Each row is a point on a landscape with many peaks, with its height.
From any point a climber steps to the highest of the 4 points nearest to it. It stops when none of these is higher. Distance is the straight distance between rows; heights are no part of it.
nudav: [151 113 168 105 117 173  93 112 125]  (h 458)
Gumi: [114 166 115 123 133 118 115 113 124]  (h 238)
pem: [ 96 178 106 191 132 115 109 126 117]  (h 251)
Viza: [107  67 116 130 151  80 193 129 144]  (h 272)
piriv: [ 71 147 145 162 130 141 107 151 161]  (h 323)
Gapu: [170  95 166  95 101 172 101 106 127]  (h 438)
voli: [131 123 130 106 128 125 108 122 127]  (h 615)
kalu: [ 83 174 151 155 116 153  83 147 144]  (h 213)
Rol: [197 140 105  72  94 136 137 117 116]  (h 445)
noz: [152  65 124  86 102 101 137 124 135]  (h 377)
Dun: [112  65 142 103 137 117 159 140 154]  (h 234)
zonu: [131  54 183 117 125 172 138 133 146]  (h 295)
lakib: [111 175 130 122 131 146  94 130 125]  (h 249)
fola: [112 149 107 209 150  87 141 165 109]  (h 209)
rede: [207 103 135  69  78 120 133 117 114]  (h 410)
saler: [119  88 179 119 118 168 107 127 141]  (h 380)
tas: [112  68 175 107 152 120 171 155 174]  (h 183)
Sarit: [150 137  88 111 132  91 134 102 108]  (h 107)
letap: [ 93 148 156 127 119 157  88 138 133]  (h 343)
das: [150 143 125  87 122 138 108 119 119]  (h 582)
fiso: [ 89 147 122 228 154 113 154 167 168]  (h 174)
dugef: [134  50  86 126 140  60 186 116 115]  (h 248)
lani: [136 147 165 121 118 170  90 122 127]  (h 448)
Fuma: [177  94 149  89 103 142 109 116 123]  (h 413)
pobe: [180 153 135  83 114 170 103 123 114]  (h 516)
sola: [ 74 134 129 159 130 127 131 142 162]  (h 618)
fira: [163 186  90  93 130 147 126 112 110]  (h 285)
zagi: [135 106  93 160 152  67 151 120  90]  (h 152)
visoz: [148 162  94 140 145 101 138 105  92]  (h 163)
sotul: [ 96 135 110 167 142 101 135 129 125]  (h 282)
denin: [ 94 144 117 152 133 116 121 132 134]  (h 339)
rebu: [120 110 182 128 114 187  96 122 136]  (h 425)
Bon: [124 206 131 113 124 164  84 132 128]  (h 286)
rela: [ 95  93 141 139 152  99 181 146 166]  (h 625)
digi: [127  58  99 108 130  77 175 120 129]  (h 271)
sula: [122 173 102 190 154  90 127 142  91]  (h 228)
vireb: [ 86 115 132 179 157 103 181 148 169]  (h 12)
nuzu: [114  74 165 115 133 145 141 146 148]  (h 157)
gevik: [108  70 136 123 153  91 194 136 162]  (h 342)
Fubam: [164 150 156  99 115 181  93 118 120]  (h 490)
Nur: [ 99 107 112 159 142  93 163 129 118]  (h 208)
lil: [100 105 145 122 134 135 118 138 138]  (h 314)
Silip: [111 202 157 141 119 176  67 143 137]  (h 103)
Mal: [174 124 109  72 105 112 130 108 118]  (h 461)
pilo: [142 147  90 152 143  84 138 115  88]  (h 164)
Tof: [ 92 151 108 229 145 117 134 162 137]  (h 191)
bipo: [177  89 136  80  92 122 118 114 123]  (h 409)
vula: [143 186  92 173 156  96 126 129  82]  (h 214)
gezo: [133  72 161 108 114 150 120 129 133]  (h 303)
vore: [136 188  94 154 143 109 133 108  99]  (h 200)
Pinuv: [158  86 177 105  88 190 105  85 142]  (h 419)
rovo: [208 108 150  84  77 161 130 112 121]  (h 417)
fov: [104 141 111 141 139 100 135 120 118]  (h 275)
fuzuf: [ 98 176 123 151 131 124 105 127 122]  (h 280)
sinat: [160 188 127  93 119 177  97 125 109]  (h 439)
Rovu: [119  77 119  99 129 108 145 129 130]  (h 347)
Runat: [149 213  73 107 124 168 117 126  97]  (h 206)
pumo: [ 89 110 126 144 148 109 162 137 155]  (h 156)
romu: [121 103 118 109 133 106 128 122 130]  (h 454)
sepok: [ 80 133 128 189 152 117 149 152 164]  (h 207)
Mufad: [156 199  72  89 113 174 114 131  96]  (h 196)

Two climbers start at each pair of points below. Name the first point that both come to, or write none.
nuzu, nudav => voli
Gumi, letap => none
rede, visoz => none
kalu, fuzuf => none
vula, fov => denin
Tof, lakib => none

For each start below, name the point where the climber stops.
digi => voli
Nur => sola
Dun => voli
fiso => sola
gezo => voli
Rol => voli
zagi => sola
vore => sola
